Points, in no order, along strands that fork, close into loops and pass close to each other.
Two points are linked if the straight distance between their rows is under 82.9. Some points are linked to none.
(275): [-61  40   2  -3  21 -85 -10  20  37   2  21  46   6 -79   8 -15  -2 -15
 -30  -8  24 -25   0  -5  19 -20 -36 -15   4  40  18  10  18  11]
(492): [ 21 -41   5  23 -14  44  68 -33 -14 -23   6 -41 -25  18  23  -3 -21  20
   0   0  -7  27  14  59  11  61  34 -45 -45  24  10 -28   3   5]
(682): [ -9  16  26   0  -3 -46 -32  -9  -8  43   8 -18  19  -5  11  -2  12  -8
 -14  20 -10  -1  12 -17  24 -12 -27 -18   3   2 -16 -23   0  -4]
(1270): [ 15  -3  -2  17  -4  52  56   7  -1 -37  -5 -27 -16  31  30  32  10  10
  51   2   0 -13  18   5  -9  48  30  -9 -44 -13  21 -31  15 -15]
(817): [ 37  32 -19  18  16  14  28   8  25 -26   2 -13   2  -5  -1  32  21  19
  28  37 -19 -23  10 -33 -35  10  44  32 -21 -17   0 -11   6 -26]
(319): [-39 -75  -2 -10 -37  47   5 -40 -30 -25 -21  21 -29  -2   6 -16  -3  -1
 -41 -21   8  53  -6  45   8  14   2 -24  26   8  35   7  -6  38]
(1184): [-65  40   9 -13 -20 -33 -48 -37  17  12  13  43  14 -22  18 -50  27 -14
 -69   0  23  19  17 -24  36 -42   7  -2  24  21  16 -27  34  20]
(1014): [-63 -53  42 -12 -18  12 -17 -52   4 -14  -5  46  -5   0  20 -41  22 -35
 -53 -46   6  42   0  19  11 -21  14 -18  34   1  12  -9  30  60]
(828): [ 22 -39  10  14 -11  38  55 -26 -16  -6 -12 -36 -22  30  23   8 -10  17
  25  -9 -10  15  14  34   0  53  20 -36 -29   7   2 -32  -1  -8]
(585): [-18   2 -23 -22  -1  12 -20  -9   2 -29 -11  30 -19 -26 -13  21  -7  -6
 -51  -5  -3  -5  27 -18 -23 -27  -9   1  59 -14  13  26  -2  16]
(1257): [ 37  27 -30  -5  20 -47   7  60  -1 -12   9  12 -21 -29 -29   0 -27   3
  34  13  22 -14 -37 -11   1 -14  16  70 -28  18 -24  48 -11 -38]
(577): [ 25  15 -30   6  14  26 -29 -24   0 -22  -4 -11  19 -12 -16  24 -14  20
 -29  47 -12 -15  17 -34 -17 -32  21   2  40  -6   5  -4  11  16]
(1593): [  9  18 -26  26  23   5 -67 -59  -1 -22  12 -13  14 -28 -29 -10  -2  24
 -33  57  -5  20  -8 -39 -23 -54  44  -1  24  -8  18  -4  17   7]
(1526): [-61 -40  43  -8 -26  12 -43 -55  -9 -33  -9  61 -10  -5  18 -36  30 -24
 -32 -32  20  48  -7   1  12 -40  14   7  37  -4  29  -9  16  48]
(1564): [ 17  18 -30 -22   2 -20   3  64  21  21   6  12  -8  15 -27  -8 -26 -19
  30 -32  35 -14 -33  10  13  -2 -13  53 -32   1 -21  53 -12 -17]
(545): [ 13  -8   7  -5  -3  32  45  20 -21   3 -12  -4 -13  46  10  13  -6  -3
  49 -38  10 -24  -1   3 -16  30 -11   5 -10 -23 -16 -11 -10 -16]
(258): [-65   4  36   9   7 -67 -16   6  23  40  40  17   9  -8  12 -51  20 -13
  -4 -52  13   8 -32  24  24  -5 -31  -4 -13  22 -14   3   5  -8]
(1261): [ 25   5  41  22   7 -26   4 -13 -29  46  -8 -50  38  33   4  -3 -14 -21
  16  13 -33  -8   6  -9  37   3 -14 -21   1   1 -14 -41  -3  17]
(1193): [ 10  33  12 -14   1  12  38  55 -12 -15  -2  11   7   3   3  28 -10  -6
   2  -6   3 -47  18 -31 -19   0 -27  25  24 -15 -19   0 -17 -10]
(1121): [-23 -27 -32 -23 -32  66  13  -5 -28 -62 -22  19 -29  -8  -3  25 -19   5
 -26 -25  14  -7  32  13  -2  21 -14 -11  44  -5  40   3  -3  37]
(1128): [-76  25  29  -6 -10 -51 -26 -22  31  27  25  36  13 -18  32 -50  32 -18
 -59 -20  21  16  18  -7  30 -22  -2  -8  11  25   1 -31  32  16]
(1495): [-34  19  -1  -2  26 -71   6  56  32 -21   8  35 -12 -65  -3   2 -17  -1
 -20 -24  16 -24  -5  -3 -18 -14 -40  11   7  25  -7  51  -1  -7]
(398): [ 34  46 -17  17  20 -41  -8  31   5  26  10 -24  35 -13 -19   9 -16  -8
  33  48   6 -35 -37 -18  22  -9   2  54 -26  -1  -6  -1 -14  -5]
(903): [-37 -35 -12 -23 -13  22  12   1  25 -13 -12  24 -29  -4  16  15  21  19
 -28 -41   3   9   2  22 -54  27 -27 -21  14 -10  -2  32  -4 -14]
(438): [ 10  15   3 -14  -2  37  53  51 -13 -12   2  14 -17  32   9  11  -4 -12
  45 -34  19 -43  -6 -15 -20  18 -15  26  -5 -32 -15  -2 -10 -21]
(128): [ -9  40   7  -5   7 -43   4  55  -3  22  -7  10  17  -5  -5  16 -23 -21
   6  -9   8 -38 -15 -14  21  -5 -52  24   5  -2  -3  14 -23   3]
(586): [ 41  25 -20  21  14 -27   5  16  32   2  14 -14 -23  -4 -15  10  19  15
  59  28   4  -2 -18 -21 -26   5  38  48 -40  -9 -12  19 -13 -42]
(61): [  5  16 -15 -18   5 -13  20  76  26  -4   3  36 -10  10 -22   3 -26 -14
  26 -53  34 -27 -35   4  -5   2 -24  50 -13   1 -19  60 -14 -16]
(1319): [ 10 -55  39   1  -6  -1  17 -42 -22  25   8 -19  -7  15  24 -25   4  -5
  -4 -14 -38  42   4  31 -13  10  13 -42 -20   9 -25 -24 -12 -11]
(127): [-74  14  41   6   0 -68 -13  -4  29  38  35  26  15 -21  30 -43  24 -23
 -25 -39  15   5  -3   7  29  -1 -29 -22   7  30  -5 -29  14   7]
(966): [-30  -5  24 -10 -27   6 -68 -56 -19  -8   0  30   1  -1   9 -43  20 -11
 -36  20  10  45   3 -21  39 -57  25  -3  32   6  20 -25  25  31]
(1478): [ 21  60  -4  -3  13 -10  29  56 -19  28   7  -4  51   2 -11  17 -39 -23
  19  33  11 -48 -33 -27  25  -9 -32  48   4  -1  -3  -7 -17  15]
(692): [-18 -47   9 -11  -7   7   8 -19   5  19   2   9 -25  20  24  -3  22  27
   2 -28  -6  42 -21  29 -42  26 -11 -21 -15   3 -20  13 -10 -38]
(662): [ 16 -13 -23 -11   2 -30 -17  22  26  43  21  11 -10  30 -24 -20   4  -6
  38 -32  38  25 -49  33  10  -2  -4  33 -41   0 -38  56  -3 -40]
(229): [ 38 -26  20  14  -2  37   8 -42 -18  -1 -21 -39  21  19  -4 -18 -15 -12
 -17  36 -30  13  45  26  42  10  22 -58  23  21  -1 -42  11  48]
(1346): [  2  -8  -8  -1   5 -49 -31  15  19  30  26   7 -17   6 -17 -31  16   9
  43 -20  31  27 -42  21   0 -17  -6  31 -44   0 -27  48 -12 -44]
(173): [ 38  31 -15  14   9  15  34  37  15  -2  11 -11  -4  34  -5   5   4 -18
  63   5   5 -32 -24 -32  -7  11  29  52 -22 -23  -2  -7  -8 -17]
(813): [ 41   1 -17  21  11 -11   6   3  23  38  11 -31 -15  53 -17  -6  13 -10
  66  -7  -3   6 -26  -2   4  17  39  39 -41 -13  -8   0  -6 -22]
(753): [-21 -32  20  -5 -23  27 -54 -58 -27 -14  -7  17 -13  -9   0 -34  21  -5
 -23  24  -2  55   3  -3  24 -40  26 -10  24  -5  28 -24   7  33]
(614): [ 10  15  11  -2   0 -10 -33 -14  -6  26  -6 -28  45   9  19  13  -4  -7
 -31  45  -9 -18  27 -26  23 -22 -16 -35  31   4  -3 -31  17  25]
(1125): [ 18  20  -3  -8   3  39  60  45  -7 -28  15  11 -23  14  13  27   2  -7
  49  -6  14 -41   0 -28 -28   9   9  33 -17 -28  -7  -7  -7 -31]
(450): [ 17   9 -22   5  12  -5 -26 -21  19   0   6 -27 -14 -28  -9   6  28  25
  -7  41 -16  18  17 -24 -30 -16  22   3 -16 -19  -5   1   0 -15]
(462): [ 14 -29 -19   7 -18  56 -27 -43 -21 -39 -18  -7  -5  -4 -13   1 -10  11
  -1  39  -2  22  13  -5  19 -17  16 -22  50   6  44 -15  -1  46]
(807): [ 10  50   4  -7   6 -13  25  68 -13  17   0   7  25   6 -13  14 -31 -25
   9  -4   8 -44 -17 -26  17  -8 -36  45   8  -5  -7   6 -22   7]
(30): [-28 -56 -14 -19 -29  54  32 -16 -14 -23 -19   1 -27  14  21   6  -5  18
 -35 -37   8  22   8  42 -21  47 -10 -40   7   4  10   8   3   4]
(540): [ 28  -1 -11  13  10 -29 -11   0  29  18  18 -15 -34   0  -9  -4  37  26
  53  12  10  29 -21  -4 -32  -1  24  26 -48  -9 -16  18 -16 -47]
(402): [-23   1  -8 -13   9 -50 -23  31  33  38  24  16   8   5 -22 -30  -3 -15
  19 -56  36  10 -53  45  29  -8 -31  21 -40  16 -18  59  14  -9]
(454): [ 23 -18   7  16  -6  41  57  -8  -6 -13 -11 -33 -17  34  25  18   1   9
  48 -11  -8   1  13  15  -6  53  25 -15 -37  -2   8 -36   5 -13]
(255): [ 38  11   5  25   3   2  -7 -14  21   9  -8 -47  35   7  -1  15  18  17
  17  45 -30  -2  20 -25  -7   8  19  -4  -9 -10   3 -25   9   1]
(713): [  1 -18  21 -19 -15  36  24   9 -23  -7 -34  -5   9  20   8  11  -8  -6
 -23 -15 -10 -19  54   5   2  24 -26 -39  31  -6  -6 -23   0  30]
(1137): [ 29  31  -4  14  10 -26  -3  28   3  20   4 -25   9  -1  -8  10  -1   1
  32  24   1 -23 -12 -30   3  -6  -8  33 -15  -9 -15  -2 -17 -13]
(618): [-45 -61  25 -16 -26  28 -13 -45 -16 -12 -19  34 -10   0   8 -28   9 -26
 -47 -30  -3  44   8  29   8  -1   4 -28  36   4  24   2   9  56]
(1021): [-21 -12  43   9   2 -47 -21 -21 -12  54  38 -10   2  16   8 -41  17 -10
   7 -27 -20  28 -22  14  16 -12  -6  -6 -31   4 -36 -21  -8 -29]
(922): [ 35  32 -32  -9  15 -10  30  74   5  -6  18  13 -17  -4 -25   2 -25 -12
  38   4  21 -26 -33 -22   3  -7  11  75 -20   1 -25  32 -12 -24]
(79): [-18  11   3  -6  15 -33  16  53  30 -20  -4  32 -13 -36  -2  16  -8   2
 -22 -31  10 -32  11  -9 -35  -3 -38  16  22   2 -16  41 -13  -9]
(1027): [ 28  23 -19  12   4  52  36   0  16 -45  -4 -17   5   0  10  38   9  19
  19  35 -25 -21  27 -21 -22  18  45   7 -21 -19  21 -23  20  -9]
(1335): [-11  10  33 -14  -6   2  28  46  -7   0 -22   6  18  26   8  14  -8 -14
  -9 -32  -4 -41  30 -12 -11  21 -53  -9  38 -14 -11  -4 -10  22]
(1122): [-33  24   5 -12  -8 -38 -49 -16  11  18  15  12   3 -31   8 -18  23  -4
 -53  18   7  11  21 -21   9 -36 -12 -10  11   1  -2  -5  16  -3]
(1441): [-43 -19  34   3   4 -42 -18   4  25  26  24  18  -4   5  10 -35  27  -1
   0 -48   1  17 -27  17 -12   2 -33 -15  -9   4 -27  23   1 -24]
(1066): [-41 -47   6 -20  -5   7 -24 -22  15  14   8  21 -27  -2  28 -25  45  16
 -32 -22  -8  49 -12  34 -42   1  -3 -16 -14  -4 -20   8  -1 -31]
(124): [-25  44 -12  -9  47 -88  -1  54 -25 -16 -10  48  22 -87 -19   9 -35  -1
   1  17   2 -27 -32   7  24 -23 -15  15 -15  55   4  29  16 -25]
(1045): [-20  13   7  -2   5 -57 -27  28   8  46  15   6   1  -2 -19 -17  -4 -19
  22 -35  19  -4 -35  19  31  -5 -31  15 -31   7 -14  32 -11 -14]
(820): [ 16  25  -9   5   7  57  73  42 -12 -34  19  12 -16  28  21  19   5 -29
  64   2  11 -39 -11 -25 -26  14  27  23 -31 -38  16 -16  15 -25]
(143): [ 19   3  -5  17  10 -12 -25 -25  25  12  12 -31 -10 -19  -3  -8  46  29
   8  39 -21  35  10 -16 -30  -6  38   3 -39 -17  -1  -6   0 -24]
(445): [ 22   5   6   1  -2  -7   8  17  -1  13  -8 -22  -3  15   4  15  11   4
  24   6  -7 -16  15 -18 -11   6 -15   6  -2 -17 -20  -8 -18 -12]
(1304): [-18 -13   6  -7   4  -4  21  37  34  -5  -8  29 -16  16  -1   6   1   8
  22 -61  20 -16 -27  11 -43  24 -49   3   8  -6 -21  46 -13 -22]
(615): [ 25 -18  -2  -8 -14  45 -21 -24 -24 -15 -30 -13  20  17  -3   0 -16  -8
 -24  28  -5  -5  40  -3  35 -12  -1 -43  56  12  14 -20  11  59]
(776): [ 39  25  -6  18  12  19   5   1  17 -12  -5 -34  46   4   3  27   1  21
   1  53 -24 -28  24 -30 -15  -5  19   2   5 -10  -3 -25  11   9]
(284): [  8  -5  -1   4   4 -40 -24  11  14  26  20  -6 -24  -4  -9 -18  30  17
  38  -1  14  21 -24   3 -18 -13  -5  18 -39  -6 -25  26 -17 -43]
(1587): [-24  38  18  -3   8 -59 -15  35   1  38   1  12  24 -12  -2   7 -11 -23
  -1 -13   8 -27 -14  -5  31  -3 -54   0  -2   5   2   7 -16   4]
(1330): [-17 -54  -7  -5 -19  41 -30 -50 -24 -19 -12   0 -30  -9  -4 -20  15   6
 -17  20  -4  65   1  13   9 -16  23 -14  14  -5  43 -15  -8  30]
(1225): [ 23  -9 -20  -1  -2  30  18  -9  13  -8  -7 -28 -26  -3   8  26  25  26
  18  14 -11  11  23 -10 -30  18  24  -5 -23 -16   7 -14  -8 -15]
(1581): [ 30   9 -25  36  -1  72  -8 -34  17 -54 -16 -21  39   3 -15  19  -7  33
   1  45 -29   0  26  -1  15  19  56 -12  -1  -2  57 -20  19  16]
(1162): [-11 -42  36  -2  -6  -3  25 -15 -11  19  -8   5  -3  36  17 -15  -4  -5
  -3 -57 -18  11 -18  32 -27  31 -27 -36  10   1 -29   8  -7 -13]
(485): [  9   3  18   1  -2 -22 -20 -11  -3  29  -4 -34  25   7  10   8  11  -3
 -13  27 -16  -2  24 -20  15  -8 -18 -26  12  -2 -15 -31   3   5]
(588): [ 15  14  -9  16   2  89  57  11 -11 -70  -3 -18  17   6  21  31  -1   4
  12  28  -2 -21  40   7  18  37  27 -25 -33 -14  41 -35  36  16]
(596): [ 10 -42 -14   0 -15  58  21 -28 -12 -15 -17 -31 -19   2   2   3  -2  13
 -11   5  -8  28  35  29  14  29  20 -36  -2   3  20 -26  -1  20]
(1178): [ -7 -54  31 -14 -16  15  27 -23 -20   9 -17   0  -6  18  17 -12  -8  -8
 -25 -38 -19  16  17  40 -14  36 -12 -55  10   5 -12  -7  -4  10]
(525): [ 29 -29  38   6  -4   6   7 -42 -23  20 -10 -41  21  16   6 -19 -14 -19
 -18  23 -37  20  36  13  32   3  10 -58  12  15 -12 -46   6  30]
(1516): [ 22  22   5  13   3  61  68  23 -12 -41   6  -5  -1  28  25  23  10 -12
  60  12  -2 -38  11 -20 -13  31  25   7 -32 -29  20 -31  19 -12]
(853): [ 27  -2 -39 -24   0 -19  -7  43  32  41  14   9  -8  37 -25 -12 -12 -16
  33 -30  43   4 -38  29  13   4   1  46 -39  -2 -34  54  -2 -24]
(239): [-18  17   9 -11  -2 -41 -17  21  16   7   1  13   0 -26   6  10   5  -6
 -33   1   1 -18  22 -16  -8 -12 -38  -8  20  -7 -11  16  -7  -4]
(419): [ 29  42 -30  -5  20 -46 -21  30   0  42  10 -19  24 -16 -26  -9 -23 -22
  35  39  17 -22 -47   2  48  -9   6  53 -49   6   6  12  -7  -1]
(647): [-17 -26 -22 -24 -29  78  32   8 -30 -48 -18   3 -25   6  10  24 -13  11
 -23 -22  16 -13  40  19  -1  34  -9 -25  15 -11  24 -11   3  25]
(1047): [ 19  18 -28   9  13   1 -34 -32   8  -6   5 -22   4 -28 -20   9  12  23
 -28  49 -17  11  15 -32 -23 -33  27   0   6 -17   1  -3   7   1]
(1385): [-32  33  -7  -4  35 -91   3  54   5 -21   2  40  -4 -86 -13   3 -26  -3
  -8 -12  11 -23 -19   3   9 -19 -27  11 -10  49   8  44  11 -15]
(1555): [-20   4   1 -21  -3   9  31  42  18 -25  -9  26 -19 -12   5  29  -1   1
 -20 -38   4 -33  25  -4 -44  13 -37   5  31 -14 -16  26 -15  -4]
(1251): [ 26  20  28  20   9 -14   6   8 -22  38 -13 -44  49  42   6  10 -15 -14
  24  21 -16 -26   6 -21  28   8 -22  -4   7   0 -10 -42   0  21]
(186): [-18  34  21   3   5 -61 -29   3 -10  51   7  -2  27  -7   7  -3  -2 -22
   3  11   2 -21  -9  -9  47 -10 -45 -12  -1  10  -3 -19 -11   1]
(1428): [ -7  51 -16  -5  38 -74 -11  43 -25   0   1  28  23 -69 -19  12 -39   0
   9  34   8 -29 -35  -2  25 -26 -15  27 -22  39  -3  25  -3 -23]
(532): [ 34  12 -28   5  16  60 -17 -17 -11 -43  -3  -8  35   2 -12  26 -34  24
 -27  44  -7 -34  17 -26  -8 -35  24   0  59   5  19 -14  15  32]
(18): [ 21 -55  10  14 -13  39  51 -50 -18 -10   2 -38 -21   5   5 -23 -19   8
 -21  10 -22  47  17  62  17  34  34 -50 -30  24  12 -29 -15  20]
(473): [  8 -31   4  -2  -4   8  11  -9   2  23  -1 -15 -25  24  14   8  22  22
  29 -16  -5  22  -4  14 -29  24   3 -12 -21  -7 -17  -2 -16 -31]
(1437): [  8 -21   1   2  -2  -5   5   8   6  33   2  -2 -20  38  -3   2  11   7
  45 -34  12  10 -28   8 -18  14  -7   9 -20 -12 -27  18 -20 -36]
(291): [-20 -30  -3 -10 -27  28 -26 -41 -29 -62 -21  52 -31 -24  -8  14  -9  -4
 -14   5  11  21   5 -18 -11 -27  -6   1  77   7  49  20  -8  41]
(739): [ 34  33 -21  10  27 -48  12  43   2 -13   4  -1 -15 -37 -24  13  -5  17
  21  34   9 -19 -19 -30 -16 -14  19  53 -21   9 -29  27 -10 -39]
(129): [ 27 -17  42  12   2 -15   0 -24 -21  33 -12 -49  28  21  12  -5   0 -12
  -1  17 -38   6  27  -3  27   3  -5 -38   8   6 -17 -42   3  17]
(1256): [ 23 -17   7  21   8   1  -5 -32  24  15   0 -39  -8   1   6   1  43  25
  22  25 -33  43  11  -3 -22  16  40  -7 -39 -11   9 -15   2 -21]
(1019): [ 19  21 -30  35  48   5 -58 -32  -8 -11  16  -5  31 -18 -32  21 -39  28
 -53  59   9 -19 -18 -30 -24 -61  47   5  44  21   9  -2  27   4]
(986): [ -1   7  12  -7  -2 -34  -9  20  11  16   2  -5  -7 -13   0  13  11   4
   1  -2   1 -11  10 -11 -12  -4 -29   7   0  -8 -24  16 -22 -18]
(1086): [ 30  45   6  15  11  -3  20  34 -18  35  -2 -31  55  37  -1   9 -23 -20
  31  28  -1 -44 -16 -29  26   0 -21  33   2 -11  -2 -27  -8  23]
(1364): [ 36 -21   2  15  -4  66  -5 -29 -24 -17 -30 -23  24  21 -13 -13 -21 -10
 -13  40 -10  -5  38  25  53  10  12 -53  43  27  10 -33  11  72]
(452): [ 23  14 -25  44  29  17 -60 -54   2 -34   9  -7  32 -15 -36   9 -22  34
 -28  59  -8   5 -15 -32 -31 -52  53   4  35   4  28  -2  21   7]
(190): [  1 -38  47   4  -3 -21   0 -43 -19  37  29  -8  -1  19  24 -42   9  -6
   1 -28 -39  42 -17  28  -9  -8   3 -24 -31   2 -36 -27 -11 -22]
(271): [-17  -3  34  -3  -1 -11  20  33  -1  16 -18   5   6  32   3   5  -8 -15
   3 -56   0 -32   2   0 -12  25 -52 -10  24 -11 -18   9 -17  11]
(868): [-10   4  -6  -8   8 -14  19  64  39  -8   1  36 -13   7 -12   5 -15  -3
  28 -64  31 -25 -32   9 -26  12 -42  29   3  -5 -22  58 -15 -15]
(176): [ 12 -62  28   0 -11  24  34 -51 -21   5   0 -21 -14  11  23 -28  -7   5
 -23  -6 -32  46   8  52  -4  20  19 -52 -22  14 -10 -26 -15   8]
(340): [  0   4  21 -21 -14  39  39  36 -23 -18 -25   3   8  18  11  18  -5  -7
  -8 -23  -5 -40  42  -5 -14  21 -35 -17  30 -15  -5 -16  -2  16]
(703): [-31  34  18   2   2 -71 -39  -3 -11  62  30  -7  18 -15  -5 -33  14 -11
  19  -4   9   3 -31  11  61 -18 -20   8 -41  16  -6 -14 -10 -21]
(1267): [ 18 -24   7   2  -2  33  54  -3 -30  16 -13  -7 -14  69   9  -2 -28  -5
  48 -55   3  -8 -22  30 -10  40   2 -11 -17 -13 -22  -8  -4 -17]
(1531): [-22 -12  25  -1  -3 -36 -16  10  11  29   7   1  -6  -1   5  -9  21  -5
   0 -31  -1   2  -1   6 -12   4 -33  -9  -1  -7 -24  15 -13 -20]
(875): [  2  37 -10  -5  20 -51  -9  28  -2  -2   2   8   7 -51  -9  21 -12   8
 -29  37  -2 -26   2 -23  -7 -29 -16  16   8  12 -23  17  -5 -21]
(1281): [  9 -51  -7   6 -16  54  22 -44 -25 -13 -14 -25 -20   2  -5 -13 -11   5
 -18  16 -11  45  28  46  32  24  29 -39   4  13  25 -26  -6  39]
(464): [ 46  13 -26  14  10 -30 -12  20  24  44  17 -30  -6  36 -26 -14   6 -14
  53   4  11   0 -32  -3  21   7  28  51 -47  -9 -11  15  -6 -15]
(519): [-23 -31  32  -5  -5  -2  25  13   2  10 -18   9  -1  33  12   1   2  -6
   2 -63  -8 -15  -1  17 -27  36 -42 -30  23  -7 -21  11  -8   3]
(48): [-41 -69 -19 -14 -42  55  16 -30 -19 -25 -17   9 -35   5  16  -5   0  15
 -45 -32   7  46 -12  47  -8  32   1 -25  15   7  29  13  -1  20]
(181): [-25 -55   2 -21 -12  30 -12 -33  -6   8  -3   3 -27   2  17 -15  28  13
 -34 -14 -12  57   3  30 -23   5  11 -21  -7  -6   7  -5  -4 -10]
(320): [  2  46  -9   0  17 -66 -14  34  -9  13   6   8  22 -50 -14  10 -22  -2
   6  35   7 -30 -28 -12  23 -22 -24  25 -16  18 -10  16 -16 -20]
(98): [ 36  33 -20  20  24 -16  21  24  17 -19   6  -9  -5 -20 -11  29   8  18
  26  37  -7 -25  -4 -33 -34  -1  30  44 -18  -7 -21   6  -5 -29]
(465): [-39 -28  -7 -19  -6  -1 -35 -12  20   4  10  22 -32 -25  11 -20  45  17
 -37 -16   2  37   4  11 -45 -17  -1  -5  -8 -14  -9  24  -4 -23]
(1332): [-59   3  31  -6 -21  -7 -53 -54  -4 -36  -2  64 -14 -20  10 -34  28 -22
 -29 -15  32  37  -8 -33   4 -58  10  20  52  -2  34   2  23  43]
(418): [ 14 -29   8   2  -1  10  36 -21 -16  34  -5  -1  -9  65   2 -11 -25  -6
  35 -62  -9  17 -43  36 -19  26  -7 -11 -16  -4 -35  14  -9 -26]
(941): [-23 -27  -6 -16  -8  17  26  17  25  -7 -10  27 -24  19  16  19  13  24
   4 -48  12   1 -19  24 -56  41 -41 -17   8  -7 -18  32  -6 -28]
(606): [-28  37   4 -10   9 -63 -33  14  -5  57  21   3  21 -14 -12 -22  -7 -24
  21 -17  10 -10 -36  21  67  -9 -26   8 -42  17   1   5  -9  -9]
(1081): [ 32  25 -10   0   6  45  23  10  -2 -28  -5 -22  38   5   6  29  -6  13
  -5  39 -14 -41  36 -29 -14  -8   5   0  23 -10  -4 -31  14  17]
(714): [-20  36  -6  -9  13 -46 -14  21  14  -5  -2  24   0 -46  -7  21  -9  -2
 -55  16   3 -24  18 -21  -7 -30 -31   2  27  10 -13  22   5  -3]
(1265): [ 21  -5   2  -5  -9  22 -31 -19 -11   5 -19 -27  34  13   5   7 -10  -7
 -32  35 -12  -7  33 -15  25 -19  -3 -43  44   4   4 -24  17  43]
(889): [ 39  14 -15  26   6   8  24  12  30   8   6 -24  -7  50  -8   5  15 -13
  74   0  -6 -14 -17 -19  -5  30  47  42 -36 -20   7 -14  -1 -19]
(939): [  6 -29   1  -1   2  -2  12  -9   1  42   6   4 -12  52  -5  -8   0   1
  37 -50   4  23 -48  28 -16  15 -11   0 -18  -6 -40  25  -7 -34]
(936): [-30  11 -12 -13  -2 -12 -47 -32  -1 -24   0  37 -17 -35 -12  -2   4 -12
 -57   1   8   9  13 -28  -8 -48   0   6  54  -8  20  24  11  17]
(927): [ 39  -3  18  35   7 -11  -4 -28  19  20  -7 -48  15  19  -2   3  30   9
  36  25 -41  18   6 -11  -5  22  36  -1 -31  -7   3 -23   3 -12]
(6): [ 32  26 -28  -2   8 -44 -21  26  11  47  13 -28   3   9 -27 -13  -3 -16
  36  15  22  -4 -41   3  37  -6   9  50 -49   0  -8  19  -8 -10]
(82): [ 31  32 -18  29  -4  46  26 -13  30 -49  -9 -16  26   6  10  41  19  25
  19  35 -37 -14  23 -16 -18  34  64   8 -37 -19  34 -13  21 -24]
(1023): [-51  21   3  -7 -11 -19 -58 -44   3 -26   9  52 -17 -33  -2 -29  17 -16
 -54  -3  22  27   2 -29  -1 -60   8  14  47  -1  23  13  21  20]
(1110): [ 37  32 -28   4   8   5  33  52  12  -3  19   5 -17  15 -15   1 -10 -12
  57   6  18 -32 -30 -27  -5   1  23  65 -25 -15 -15  15 -10 -27]
(1597): [ 16 -14 -29   4 -11  67  16 -23  -4 -36 -14 -30 -11   0  -3  22   1  22
   0  20 -15   6  38   5   6  24  26 -18  -1  -6  33 -26   8  20]
(66): [ 37  21 -17   7  13  71   5   1  -8 -41  -1 -18  53   8   1  25 -25  20
 -21  49 -11 -42  29 -18  -7 -21  18 -10  42   2  13 -26  25  35]
(992): [ 15  23 -28   8  22   4 -46 -23  -5  -8   4  -2  28 -22 -12  22 -26  18
 -55  53   3 -18   7 -32 -11 -51  12  -4  45   6  -1  -3  17  12]
(425): [-30  -9   4  -7 -12   4 -42 -42 -16 -50 -10  54 -20 -27  -8   7   0 -16
 -35   0  13  15   5 -29 -13 -44  -5   5  78   0  40  28   6  36]
(1190): [ 34  22 -23  31  -2  49  -5 -33  32 -44 -17 -18  46   0 -12  31   4  35
  -5  46 -41  -1  22 -14 -15  18  66   0 -17 -15  42  -9  20  -5]
(1159): [-20 -45 -17 -15 -34  68  49   3 -35 -39 -17  -2 -33  12  20  16 -21  18
 -30 -33  22  -1  25  45   4  54 -10 -42  -6   2  16  -6  10  17]
(1170): [-38 -21 -12 -19  -2  -6 -14   3  33  -6   3  30 -34 -32   4  -1  26   9
 -37 -26   4  15  13   8 -53  -3 -16  -4  14 -16  -3  40  -5 -18]
(1574): [-11 -51  -8 -19 -16  37  -3 -34 -13   1  -9 -16 -30  -8   7  -5  15  16
 -23   1 -12  49  18  20 -10   8  18 -27  -2  -5  18 -13  -6   9]
(761): [ 16  -8 -28  35 -13  71  16 -36   5 -54 -12 -30   3   3 -12  13  -4  28
   5  34 -12  23  26  19  39  35  46 -20 -11   3  62 -21   8  23]
(1483): [-36  61   1 -14  17 -83 -27  16   0  12  14  40  26 -76 -11 -15 -14  -4
  12  14  10 -26 -22   3  38 -22 -23  -5 -24  41  15   8  -3 -19]
(268): [-11 -45  31 -16 -19  16  17 -16 -22   5 -27   3   0  14  13  -6 -15 -19
 -35 -31 -19   7  43  28   2  27 -15 -53  32   5  -6  -9   2  35]
(506): [-20 -38 -19 -10 -39  54  -5 -28 -38 -62 -18  30 -34 -14  -7  17 -15   4
 -10  -5  19  19  12   4   2   6  -7  -6  59   4  55  10 -15  42]
(28): [-12  -8 -25 -29 -16  48   5   1 -10 -42 -20  19 -18 -14  -4  28 -10   3
 -39 -14  -4 -13  42 -10 -16  -3 -11  -6  52 -14  17   6  -6  25]
(801): [-27  14  30   8  -2 -60 -35 -14 -10  61  38  -9   9   4  -2 -42  18  -8
  13 -19  -1  16 -27  13  40 -18  -7   5 -33  13 -22 -15 -10 -29]
(1413): [-38  25   9 -12 -17 -16 -62 -43  -1  14  12  23  10 -13  11 -35  23 -15
 -59  16   9  26  16 -26  29 -49   8  -9  26   6   9 -24  31  14]
(1132): [ 16  44 -35 -29  22 -53 -11  64 -10  14   3  15  13 -38 -25   0 -43 -26
  22   5  18 -25 -45  13  37 -12 -10  57 -42  23   6  45  -8  -8]

A fork is a point with three links, a tip a point with one. Leave the first point through the second and follow the links. Name the first fork or tip that comes.
(807) / (128): (485)
(618) / (319): (1121)
(817) / (1027): (596)
(124) / (1428): (986)
(606) / (703): (18)
(1137) / (398): (98)

A piece is all that can be reached along the links. How many separate loops has the piece of each point below (a circle has one, a figure eight two, a Y none), and how many tips (points with one link)?
(284): loops 3, tips 3
(776): loops 2, tips 0
(1526): loops 2, tips 0
(271): loops 1, tips 0
(186): loops 2, tips 0

Name the points in between on the shortest way along the links from the first point to the second, in order.
(1495) / (239): (1385), (124), (1428), (320), (875), (714)
(1564) / (418): (61), (868), (1304), (941), (903), (1170), (465), (1066), (692), (473), (1437), (939)
(1251) / (1364): (1261), (129), (525), (229)
(1597) / (703): (596), (1281), (18), (176), (1319), (190), (1021), (801)
(1526) / (1121): (1332), (1023), (936), (585), (28)
